The views of a scene show one set of named points, each view turned or mirrored, and shifted as a whole, with a little noise and some points left out.

Scene 1
View 1
q655: [ 0.40  1.62 -2.76  0.45 -4.44  1.49 -2.88 -0.07 -1.43 -1.58 -1.44  0.34
 -1.27 -1.23  5.30 -1.43 -0.66 -2.27  0.93 -2.54  0.45  0.65  0.34 -3.45
  0.49  2.19 -1.40  4.32 -1.35 -1.84 -0.78 -2.07  2.24  2.62  0.29  2.50
 -0.48  3.71]
q407: [ 1.57  1.47  1.47  1.80 -1.61  0.75  0.38  2.82 -0.12 -2.26 -2.36 -4.31
 -0.62 -0.80  1.98 -1.59  1.52 -0.39 -0.87  3.20 -2.23  2.24 -1.08  0.47
  1.15  4.83  0.87  2.65 -2.35 -0.55 -0.24 -2.96  1.04  1.92 -2.46  0.32
  0.17 -0.70]
q904: [ 1.45  1.03  0.46 -1.49 -2.40 -0.35  0.19  0.55  1.45  0.15 -3.25  0.37
 -2.05  0.29  3.48 -0.49  0.50 -1.22 -0.82  1.91 -0.05 -0.33  0.32 -2.78
  0.65  3.29  0.52  5.72 -1.50  0.68 -0.98 -1.34 -0.06  1.60 -1.82  0.29
  0.54  0.75]
q698: [ 0.12  0.82 -2.00 -1.60 -4.25  0.51 -1.65 -1.17  0.24 -0.40 -2.32  2.16
 -2.01 -0.77  4.76  0.18 -1.33 -3.29  0.78 -2.23  1.01 -0.62  1.16 -3.80
  0.33  1.90 -1.00  4.62 -0.73 -1.63 -0.90 -1.57  1.35  1.06  0.46  2.77
  0.08  3.20]
q4: [ 1.44  0.30  0.24 -0.44 -1.10  0.39  0.19  1.09  1.09 -0.11 -3.30 -1.62
 -1.15 -0.48  2.61 -0.72  0.88 -0.83  0.24  2.46 -1.46  0.77  0.33 -1.13
  1.15  3.70  0.37  4.35 -1.10  0.25 -0.64 -1.51  0.81  1.70 -2.14  0.31
  0.64  0.36]
q955: [ 0.10  1.51 -0.01 -0.29 -3.70 -0.34 -0.81  1.03  0.13 -1.90 -0.11  0.70
 -1.18  0.12  2.69 -0.33  0.63 -2.87 -0.79  0.06 -0.72  1.16  0.45 -2.61
  0.68  3.45  0.00  2.18 -2.32 -0.63 -1.00 -1.60  1.22  0.33 -0.04  2.59
  1.57  1.66]
q54: [ 0.42  1.07  0.73 -0.53 -3.48 -0.05 -0.62  0.32  0.76 -2.40 -3.56 -1.42
 -2.06 -0.59  2.33 -0.42  0.29 -2.09 -1.36  1.29  0.84  0.37 -0.72 -1.11
  0.41  5.09  0.75  3.34 -1.62 -1.08 -0.89 -3.14  0.07  0.39 -0.45  1.14
  0.23 -0.64]
q26: [-0.35  0.82  0.67 -0.23 -3.77  0.17 -1.29  0.32  0.40 -3.39 -3.85 -2.09
 -1.47 -1.47  2.07  0.34 -1.02 -2.82 -0.97  0.30  1.48  0.54 -0.99 -0.33
  0.30  5.09  0.99  2.30 -1.71 -2.12 -0.56 -4.10  0.89 -0.07  0.06  1.62
  0.23 -1.07]
q794: [ 0.03  0.64  0.22 -1.56 -3.56 -0.12 -1.08 -1.76  1.77 -1.97 -6.55 -1.53
 -2.83 -1.17  2.70  0.59 -1.39 -2.31 -1.05  0.64  3.01 -0.98 -1.06 -0.96
  0.13  5.11  1.00  5.03 -0.99 -1.58 -0.68 -4.08 -0.47  0.00 -0.03  0.08
 -0.51 -1.97]
q111: [ 1.69  1.59 -1.70  1.41 -2.54  1.70 -0.84  2.50 -1.73 -0.55  1.18 -0.92
  0.36 -0.99  4.87 -2.21  1.49 -1.01  1.41 -0.01 -3.49  2.73  0.86 -2.33
  1.10  1.77 -1.06  2.71 -1.90 -0.58 -0.48 -0.98  3.25  3.28 -1.62  2.39
  0.18  4.12]
q411: [ 0.56  0.61 -0.14  1.02 -2.07  0.82 -0.87  1.93 -0.81 -1.64 -1.33 -2.56
 -0.11 -1.55  2.84 -1.39  0.66 -0.87  0.44  0.79 -2.48  2.34  0.19 -0.41
  1.40  3.26  0.03  2.22 -1.58 -0.96 -0.22 -2.28  2.33  1.94 -1.30  1.62
  0.27  1.42]
q6: [ 0.95  1.09 -1.46 -0.96 -3.35  0.67 -1.24 -1.50  0.67  0.00 -5.06 -0.54
 -2.46 -1.03  4.85 -0.67 -0.83 -1.24  0.25 -0.57  1.21 -1.03 -0.12 -2.41
  0.20  3.39 -0.41  7.00 -0.55 -1.25 -0.65 -2.64  0.26  2.79 -0.66  0.33
 -1.07  0.77]
q229: [ 0.91  0.48  1.95 -1.87 -1.59 -1.48  1.02  1.72  2.15 -0.47 -0.44  1.51
 -1.38  1.01  0.81  0.74  1.40 -2.89 -1.30  2.96 -1.49  0.38  1.06 -2.32
  1.23  3.41  1.06  2.72 -2.08  1.62 -1.03 -1.10  0.61 -1.00 -0.94  1.98
  2.66  0.63]
q748: [-0.01  0.02 -0.51 -0.33 -2.44  0.98 -1.73 -0.87  0.38 -1.56 -5.10 -2.53
 -1.21 -2.45  2.75  0.42 -1.35 -1.74  1.00 -0.47  0.97  0.65 -0.47  0.10
  0.69  4.27 -0.01  3.19 -0.36 -2.38 -0.25 -3.76  1.91  0.62 -0.43  1.26
 -0.85 -0.50]
View 2
q794: [ 0.11  1.75  1.60  1.61 -0.73  4.21 -1.09  1.41  3.32  0.30 -2.77 -1.65
  3.11  1.67  1.07  2.40  1.66  0.46  1.77 -0.42  1.60  2.62 -2.71 -0.97
  0.18 -0.31  3.83 -3.77 -0.53  1.73 -1.81 -1.40  1.42 -3.96  1.02  1.80
 -2.38  1.48]
q955: [-2.14  0.64 -0.14  3.00  1.69  1.58 -0.77 -2.19  1.42 -0.69 -2.15  1.50
  2.30  0.21 -1.96  1.97  0.36 -0.48  1.32 -0.75  2.85  0.65 -0.37 -1.62
 -0.25  1.04 -1.51 -2.69 -0.32 -0.74  0.85 -1.40 -0.30 -1.68  1.85  0.68
 -0.48 -0.58]
q26: [-0.55  0.66  0.46  2.26  0.47  2.70 -0.62 -0.34  4.39  0.35 -2.35 -0.07
  3.63  1.71 -0.78  0.76  0.83 -0.20  2.08 -0.65  1.75  2.36 -1.72 -1.30
 -0.73  0.04  2.04 -4.14  0.06  0.99  0.63 -2.23  1.18 -3.77  1.59  1.03
 -1.42  1.31]
q6: [-0.09  1.86  0.82  2.83 -0.72  4.07 -0.97 -0.52  0.41 -0.74 -2.63  0.50
  0.98  0.79  1.51  4.45  0.85  1.61  0.23 -1.59  2.06  1.83 -2.25  0.35
  0.87 -0.04  2.51 -1.03 -0.19  0.23 -2.22 -0.80  2.55 -3.31  1.72 -0.66
 -2.40  1.03]
q229: [-0.88  1.89  0.82  1.48  1.04  0.73 -2.35 -1.12 -0.44 -0.65 -2.34 -0.09
  1.94 -0.55 -1.50  1.70  1.29 -1.09  2.73 -0.67  2.96 -0.69  0.17 -3.24
 -0.77  0.81 -1.88 -3.34 -0.08  0.07  1.37 -0.30 -3.53 -0.39  1.41  3.37
 -2.35 -0.49]
q411: [ 0.17  0.10 -1.35  2.28  1.45  0.48  0.24 -2.66  1.35  0.34 -1.87  2.34
  2.06  0.75 -1.08  1.06 -0.33 -0.39  1.46 -2.35  2.02  0.26  1.25 -0.49
 -1.75 -0.01 -0.01 -1.55  1.01 -0.37  2.49 -0.97  0.47 -3.23  2.65 -0.79
 -1.96  1.82]
q111: [-0.99  0.30 -1.74  3.74  1.75  0.56  0.38 -4.50 -0.98 -0.36 -1.71  4.43
  0.92 -0.08 -1.32  2.28 -1.23 -0.10  0.04 -2.62  2.52 -0.42  1.54  0.36
 -0.67  0.71 -2.11  0.62  0.60 -2.21  2.20 -0.59  1.17 -1.93  3.31 -2.23
 -0.86  0.90]
q407: [ 1.60  1.23 -1.30  0.50  0.97  1.25  1.13 -0.63  2.16  2.82 -2.85  1.24
  2.54  0.35 -0.82  0.84  0.01 -1.44  3.13 -1.31  1.52 -0.63  1.53 -2.34
 -1.37  0.03  0.78 -1.68  0.92  0.58  2.72 -1.09  0.63 -4.09  3.54  0.60
 -2.69  2.81]
q4: [ 1.45  1.46  0.07  1.16 -0.23  2.18 -0.63 -0.73 -0.21  0.32 -2.61  0.43
  1.65  0.87  0.66  2.60  0.63  0.41  1.43 -1.98  1.87  0.80  0.09 -1.08
 -0.76 -0.46  2.05 -1.39  0.57  0.68  0.27 -0.32  1.00 -2.84  2.07  0.10
 -3.34  2.12]
q655: [-2.69  0.17 -0.21  4.84  1.12  2.95 -0.41 -3.26  0.90 -1.42 -1.85  3.13
  1.16  1.04 -0.40  3.19 -0.37  1.17 -1.09 -2.18  2.72  2.19 -1.61  1.42
  0.97  0.48  0.03 -0.93 -0.42 -1.68 -1.00 -1.77  2.88 -3.01  1.68 -2.40
 -0.07  0.12]
q748: [ 0.35  0.41  0.33  2.91  0.56  2.26 -0.90 -1.86  1.32 -1.05 -1.74  0.73
  2.45  2.13  0.61  1.55  0.23  1.17  0.61 -2.48  1.81  2.65 -1.12  0.29
 -1.33 -0.25  2.64 -2.73  0.27 -0.01  0.17 -0.61  0.91 -3.51  1.37 -0.84
 -2.89  1.98]
q54: [-0.39  1.47  0.45  2.21  0.43  3.07 -0.51  0.00  2.99  0.69 -2.96  0.10
  2.75  0.61 -0.47  1.89  1.08 -0.22  2.04 -0.35  1.73  1.06 -1.19 -1.42
 -0.29  0.23  1.06 -3.07 -0.45  0.79  0.02 -1.44  0.90 -3.30  1.87  1.42
 -1.90  0.92]
q904: [ 0.70  3.42  1.08  1.09 -1.01  2.45 -1.51  0.32 -1.79  0.15 -2.93 -0.20
  0.47 -0.74  0.63  4.02  1.60 -0.03  2.07 -0.77  2.93 -1.07  0.35 -2.23
  0.82  0.62 -0.09 -0.84 -0.29  0.19 -0.70  0.02 -0.94 -0.86  1.95  2.59
 -3.15  0.30]
View 3
q411: [ 0.79 -0.94 -1.84  0.20 -0.18 -2.88  2.88 -0.41 -0.32 -1.93  0.15 -1.36
 -3.10  2.88 -1.53  0.63 -2.17  1.02 -0.16 -1.20 -0.36 -0.47 -1.28  0.72
 -1.08 -0.79 -0.93  0.61  1.77 -0.37 -1.67 -0.11  1.42 -1.16 -0.06 -0.40
  2.95 -0.12]
q794: [ 3.15 -0.99  0.84  0.76 -0.25  0.57  2.08 -0.38 -0.11 -0.98  2.06 -0.97
 -2.07  1.61  3.47  0.46  0.75 -0.44  0.81 -1.70  1.78  1.93  0.02  0.22
  2.64  0.17 -2.14 -0.09  2.47 -3.61 -0.77  5.98 -1.36 -2.96 -0.18  0.57
  2.08 -2.17]
q698: [ 0.72 -4.40 -0.93  3.23 -0.35  0.06  0.74 -1.59  0.28 -1.77  0.69  2.62
  0.18  2.59 -0.13  0.99  1.08  1.01  1.80 -2.79 -1.19  0.94  1.16  0.02
 -1.50  0.72 -1.52  2.39  1.69 -1.72 -2.25  2.44 -2.74 -4.00 -0.34 -2.39
  2.60 -0.68]
q6: [ 1.61 -1.81 -0.71  1.94  0.01  0.61  2.18 -1.06  0.57 -0.81  0.15  1.06
 -0.58  1.22  0.10  1.52  0.24  0.11  0.93 -0.84  1.34  1.80  0.58 -0.21
  0.66  1.12 -1.92  0.93  0.19 -1.52 -1.17  5.36 -0.46 -4.22  0.09 -1.93
  1.90 -2.58]
q955: [ 1.01 -2.85 -1.99  1.37 -0.74 -2.72  1.89 -1.01  0.89 -1.20  1.66  0.60
 -1.13  2.67  0.90  0.35  0.66  1.82  0.17 -2.11 -1.02  0.34 -0.21  0.60
 -0.90 -0.39 -1.18  0.73  3.97 -0.42 -2.23 -0.20 -1.45 -1.25 -0.33 -0.71
  3.62  0.38]
q26: [ 3.30 -1.33  0.71  0.65 -0.17 -0.96  2.46  0.64 -0.85 -1.59  2.30 -1.17
 -2.68  2.64  2.45  0.64 -0.59  0.14  1.11 -1.84  0.20  0.52 -1.16  0.29
  1.40 -0.25 -1.72 -0.01  3.49 -3.38 -1.72  1.71 -0.74 -2.13 -0.92  0.86
  3.07 -1.38]
q748: [ 2.21 -1.28  0.58  0.73  0.49 -0.13  2.01  0.14 -1.34 -2.13  0.99 -1.39
 -2.65  2.77  0.35  0.83 -1.83 -0.28  1.83 -1.82  0.58  0.29 -0.85  0.35
  0.16  0.22 -1.65  1.15  1.39 -3.21 -1.33  3.22 -0.03 -2.89 -0.63  0.23
  2.10 -1.76]
q229: [-0.55 -1.17 -2.70  0.72 -1.72 -4.54  1.11 -2.42  1.55 -0.44  2.91 -0.41
 -1.59  2.35  1.52 -1.34  1.60  1.57 -1.40 -2.88  0.85  0.44 -0.69  0.80
 -1.92 -1.54 -0.86 -0.10  4.38  0.06 -1.51  1.97 -2.64  0.69  0.07  1.67
  2.25  1.67]
q54: [ 2.44 -1.23 -0.85  0.41 -0.07 -1.66  2.69 -0.17  0.37 -1.04  2.05 -1.23
 -2.30  1.96  2.26  0.62  0.20  0.61  0.04 -1.53  0.64  0.93 -0.46  0.47
  1.53 -0.44 -1.59 -0.24  3.27 -1.86 -1.59  2.40 -0.34 -2.03 -0.50  0.34
  3.01 -0.96]
q904: [ 0.36 -1.00 -2.02  1.27 -1.00 -2.30  1.86 -2.33  2.09 -0.17  1.16  0.19
 -0.89  1.12  0.65  0.14  1.37  0.94 -1.15 -1.55  1.66  1.44  0.40  0.16
 -0.18 -0.44 -1.61 -0.23  2.04 -0.22 -0.93  4.47 -0.91 -1.78  0.31 -0.06
  2.05 -0.66]
q655: [ 1.46 -4.90 -1.61  2.68  0.01 -0.34  1.83 -0.85  1.01 -1.70  0.22  2.90
  0.08  2.29 -0.46  1.87  1.13  1.52  1.54 -2.14 -1.96  0.85  1.23  0.23
 -1.06  0.83 -1.44  2.10  1.74 -0.86 -2.58  0.44 -1.49 -4.10 -0.23 -3.29
  3.60 -0.75]
q111: [-0.29 -2.67 -3.32  1.17  0.42 -3.84  2.82 -1.42  1.01 -1.84 -1.07  0.83
 -1.35  2.52 -3.89  1.42 -1.58  2.04  0.06 -1.06 -1.64 -0.46 -0.39  0.52
 -2.77 -0.13 -0.71  1.51  1.23  1.63 -1.97 -2.07  1.87 -2.00  0.41 -2.84
  3.68  0.38]
q4: [ 0.53  0.09 -1.42  0.43  0.01 -1.63  2.58 -1.15  0.55 -1.21  0.30 -1.21
 -2.25  1.79 -0.98  0.37 -1.11  0.04 -0.49 -1.00  1.90  0.99 -0.37  0.28
 -0.41 -0.26 -1.51  0.05  0.87 -1.17 -0.57  3.92  0.79 -1.66  0.43  0.01
  1.77 -1.32]
q407: [ 1.95  0.65 -1.69 -1.16 -0.09 -3.81  3.89 -0.07  0.25 -0.80  0.64 -2.98
 -3.70  1.57 -0.30  0.38 -2.23  0.69 -1.47 -0.45  0.88  0.01 -1.55  0.68
  0.69 -1.02 -1.19 -0.94  2.96 -0.24 -0.91  0.55  2.75 -0.17 -0.24  1.09
  3.23 -0.49]
View 4
q6: [ 4.23  1.90  0.55  1.28 -1.58  4.48  0.29  0.82  2.34 -0.31 -2.66 -2.95
 -2.45  0.19  1.48 -1.61  0.08  0.61 -0.97  4.58 -0.26 -2.76 -2.54 -1.43
 -1.38 -0.26  1.27 -1.64  1.52 -2.83 -0.23 -1.20 -0.63 -1.73  1.43 -1.57
 -3.24  0.66]
q748: [ 2.23 -0.25 -1.45 -0.55  0.86  4.45  0.25  0.91  0.78 -1.49 -0.74 -3.42
 -3.32  1.56  0.98 -2.57 -0.32  1.14  1.23  3.71 -0.14 -3.03 -1.39 -0.85
 -1.73  0.93  0.50 -0.48  0.18 -2.29 -0.67 -2.88 -1.44  0.71 -0.27 -1.38
 -2.92  1.45]
q407: [ 1.79 -3.96  0.57  2.37  0.51  4.13 -1.59  2.64 -0.82  0.48  1.02 -0.97
 -2.74  1.64  2.29 -1.24 -1.33  0.39  0.30  1.48  0.54 -0.50  0.65  1.26
  0.01 -2.30  0.66  0.01  0.75 -2.81  0.47 -3.91 -0.65  2.46 -0.08  1.38
 -2.16  2.41]
q111: [ 1.93 -0.74  3.23  1.09 -0.02  0.76 -2.38  0.13  3.32 -0.37  0.01  1.87
 -0.35  5.08  2.45  0.33  1.18 -0.16 -1.63  0.77  0.05 -0.23 -2.65  0.11
 -2.34 -1.97 -0.28  0.93  0.25 -1.87  1.44 -2.91  2.16  0.62 -0.27 -0.45
 -1.70  3.54]
q698: [ 3.66  2.47 -0.33 -0.29 -0.98  0.74  0.43 -0.60  3.77 -0.64 -2.60 -1.52
 -1.09  1.89  2.33  0.57  2.51  0.59 -0.71  4.90  0.51 -3.52 -3.65 -1.54
 -2.81  0.69  0.78 -0.53  1.42 -2.18 -0.48 -0.26 -0.02 -1.57 -1.27 -2.12
 -3.07  1.52]
q794: [ 3.85  0.08 -1.96  1.43 -0.63  5.10  1.30  1.82 -0.26 -0.14 -2.08 -4.59
 -3.82 -0.75  1.62 -2.03 -0.37  0.67  1.77  5.70  1.43 -3.73 -0.45 -1.04
 -0.92  0.80  1.68 -1.80  1.65 -2.74 -1.70 -1.63 -2.70 -0.13 -0.26 -0.59
 -3.79  0.10]
q904: [ 3.33  0.19  0.44  2.91 -1.47  2.50  0.75  1.88  1.58  0.64 -1.70 -1.77
 -1.68 -0.48  2.69  1.10 -0.17  0.49 -1.91  3.85  0.17 -1.89 -0.82  0.33
  0.14 -1.71  1.06 -1.94  1.63 -2.66 -0.53 -0.50 -1.21 -0.13  0.03 -0.53
 -2.30  1.54]
q54: [ 3.03 -1.31 -1.19  1.31  0.22  4.65 -0.25  1.77 -0.37 -0.31 -0.53 -3.09
 -3.24  0.63  1.59 -1.82 -0.48  0.68  1.51  4.11  1.15 -2.69 -0.64 -0.42
 -0.96  0.14  1.29 -0.86  0.92 -2.78 -0.73 -2.74 -1.50  0.62 -0.52  0.07
 -3.35  1.30]
q4: [ 2.26 -0.56  0.57  1.44 -0.50  4.18  0.00  2.04  0.62 -0.65 -0.73 -2.28
 -2.97  0.88  2.21 -0.68 -0.97  0.36 -1.59  2.51 -0.99 -1.41 -0.45 -0.05
 -0.20 -1.20  0.75 -1.08  0.89 -2.10  0.30 -2.15 -1.02  0.86  0.73 -0.82
 -2.08  1.79]
q411: [ 1.65 -1.84  1.04  0.50  0.73  2.63 -1.39  1.07  1.08 -0.90  0.66 -0.61
 -2.24  3.27  2.09 -0.82  0.09  0.24 -0.25  1.60 -0.02 -1.06 -1.01  0.62
 -1.34 -1.19 -0.22  0.32  0.12 -1.91  0.68 -3.12  0.48  1.92 -0.77  0.14
 -2.07  2.94]
q655: [ 4.11  1.74  1.57 -0.06 -0.44  1.87 -1.74 -0.67  3.70 -0.78 -1.95 -0.60
 -0.68  3.83  1.32 -0.83  2.24  0.10  0.14  3.99  0.53 -2.40 -3.86 -1.76
 -3.57  0.28  0.23 -0.19  1.16 -2.18  0.16 -1.90  1.78 -1.51 -0.08 -1.33
 -2.98  1.90]
q955: [ 2.02 -0.40  0.08  1.36  0.01 -0.28  0.23  0.56  2.10 -0.20 -0.64 -0.32
 -1.05  2.11  3.19  1.73  1.72  0.36 -1.46  2.86  0.69 -1.89 -1.42  0.63
 -1.34 -1.26  0.09  0.19  0.90 -2.26 -0.39 -1.22 -0.23  0.78 -2.44 -0.01
 -1.97  3.08]
q229: [ 1.14 -1.21 -1.70  2.34 -0.41 -0.40  1.80  1.83  0.51  0.84 -0.18 -1.08
 -1.31 -0.02  4.13  3.48  1.41  0.55 -2.35  3.38  0.95 -2.31  0.14  1.68
  0.42 -2.14  0.29 -0.44  1.36 -2.26 -1.00 -0.30 -1.82  1.90 -3.43  0.55
 -1.80  2.73]
View 5
q111: [ 0.42 -1.23  1.96 -1.23 -2.42 -1.48  2.74 -3.45 -1.68  1.94 -1.98  0.99
  3.66  0.46 -0.22  2.40  0.64  1.61  0.98 -1.25  0.38  0.51 -0.22  1.91
 -2.34  1.30  1.65 -1.63 -1.18  0.34  0.23  0.52 -2.44 -2.57 -0.41  0.98
 -3.80 -0.13]
q411: [-0.52 -1.17  1.55 -0.84 -0.71 -0.66  2.53 -2.13 -0.82  2.03 -0.21 -0.10
  1.26 -0.26  0.91  1.49 -1.14  0.47  0.34  0.04  0.53 -1.40 -0.10  0.78
 -2.01  0.84 -0.22 -2.66 -1.42  1.85  0.50  0.74 -4.39 -1.60  0.03 -0.11
 -2.46 -1.22]
q229: [-1.00  0.88 -0.08  2.42 -0.87  1.51  0.72 -0.15  1.77  3.86 -1.74 -2.82
 -0.81  0.20  0.62  1.27  0.52 -2.67  0.60  1.69  2.59  0.17 -0.09 -0.50
 -1.35 -0.02  1.37 -2.95 -0.71  2.56  3.23 -0.21 -4.61 -2.02 -0.32  0.91
 -1.56  3.21]
q698: [ 2.88  1.06 -1.74 -1.20  1.88 -0.52  0.98 -4.31 -1.91  1.09 -1.54 -0.91
  3.63  0.21 -1.27  3.58  1.41 -1.72  1.23  0.59  0.37  0.67  0.03 -2.42
 -2.10 -0.88  0.95 -3.00 -0.29  0.18  0.84 -3.02 -3.15  0.72 -1.83  2.14
 -0.91  1.28]
q748: [ 0.35 -0.55 -0.82 -1.76  2.87 -0.49  1.66 -3.00 -0.90  0.61  0.90 -1.04
  1.28 -0.25  1.33  2.53 -1.24 -1.06 -0.02  1.11 -0.30 -3.15  0.26 -2.20
 -2.56 -0.38 -2.13 -3.06 -1.37  2.35  0.68 -1.32 -5.01  1.35 -0.81 -0.05
  0.32 -1.95]
q4: [-1.59 -2.03  0.71 -1.70  1.31 -0.01  1.76 -2.44 -0.01  0.90 -0.49 -1.86
  0.67  1.04  0.77  2.81 -0.94 -1.76  0.19  0.18  0.21 -2.86  1.06 -2.17
 -2.54  0.56 -0.23 -1.44 -2.18  2.29  1.94  0.94 -4.82 -0.71 -0.37  0.23
 -0.35  0.24]
q904: [-1.14 -0.93  0.07 -1.09  0.52  1.38  0.93 -1.92  0.23  1.55 -1.32 -2.65
  0.79  1.23 -0.03  3.11  0.25 -3.15  0.48  0.49  0.69 -1.00  1.38 -2.68
 -2.49 -0.36  1.37 -1.80 -1.21  1.67  3.27  0.53 -4.39 -0.69 -1.03  1.33
 -1.02  2.68]
q955: [ 0.80  1.51 -0.21  0.25 -1.02  0.16  0.96 -2.39 -0.95  2.33 -0.71 -1.60
  1.80 -0.53  0.31  2.07  0.27 -0.88  1.12  1.19  0.84  0.51 -0.18  0.15
 -1.90 -0.17  0.99 -3.97  0.01  1.52  2.06 -1.01 -4.16 -1.09 -0.88  0.96
 -2.28  0.71]
q26: [ 0.28  0.68 -0.95 -0.93  1.54  1.07  0.93 -2.40 -0.79  1.18  2.11 -2.42
  0.36 -1.30  1.54  2.03 -1.84 -1.51  0.46  1.80 -0.54 -2.45  0.88 -1.97
 -2.08 -1.17 -1.49 -4.38 -0.27  2.87  1.83 -0.92 -5.94  0.72 -0.78 -0.23
 -0.64 -1.69]
q794: [-0.59 -0.14 -1.58 -2.36  3.11  1.67  0.18 -2.64 -0.65  0.34  1.90 -3.76
  0.19  0.05  0.88  3.44 -1.79 -3.62 -0.04  1.89 -0.78 -3.30  1.82 -4.50
 -2.70 -1.80 -1.44 -3.60 -0.86  3.01  2.67 -0.99 -5.83  1.79 -1.14  0.14
  0.83 -0.17]
q407: [-2.65 -1.49  2.40 -1.42 -1.69  0.72  1.90 -1.29  0.17  1.76  1.39 -1.58
 -0.47 -0.38  2.05  1.37 -2.20 -0.28  0.06  0.45 -0.14 -3.28  1.46  0.91
 -2.42  0.66 -0.82 -3.13 -1.96  2.99  2.38  2.87 -5.40 -1.81  0.29 -1.31
 -2.23 -0.97]
q655: [ 2.16  0.68 -0.36 -2.67  0.38 -0.92  1.58 -4.86 -2.94  0.54 -0.72 -0.03
  4.47  0.04 -0.96  3.79  0.59  0.00  1.11 -0.32 -0.82  0.48  0.44 -1.38
 -2.43 -0.23  1.22 -2.95 -0.28 -0.03  0.39 -1.78 -3.07  0.44 -1.62  1.79
 -2.25 -0.45]

In a view up to two points have been moved. Name them for each view, in the order of its rows, or write -.
view 1 -> q4
view 2 -> q748, q904
view 3 -> q655
view 4 -> q54, q955
view 5 -> -
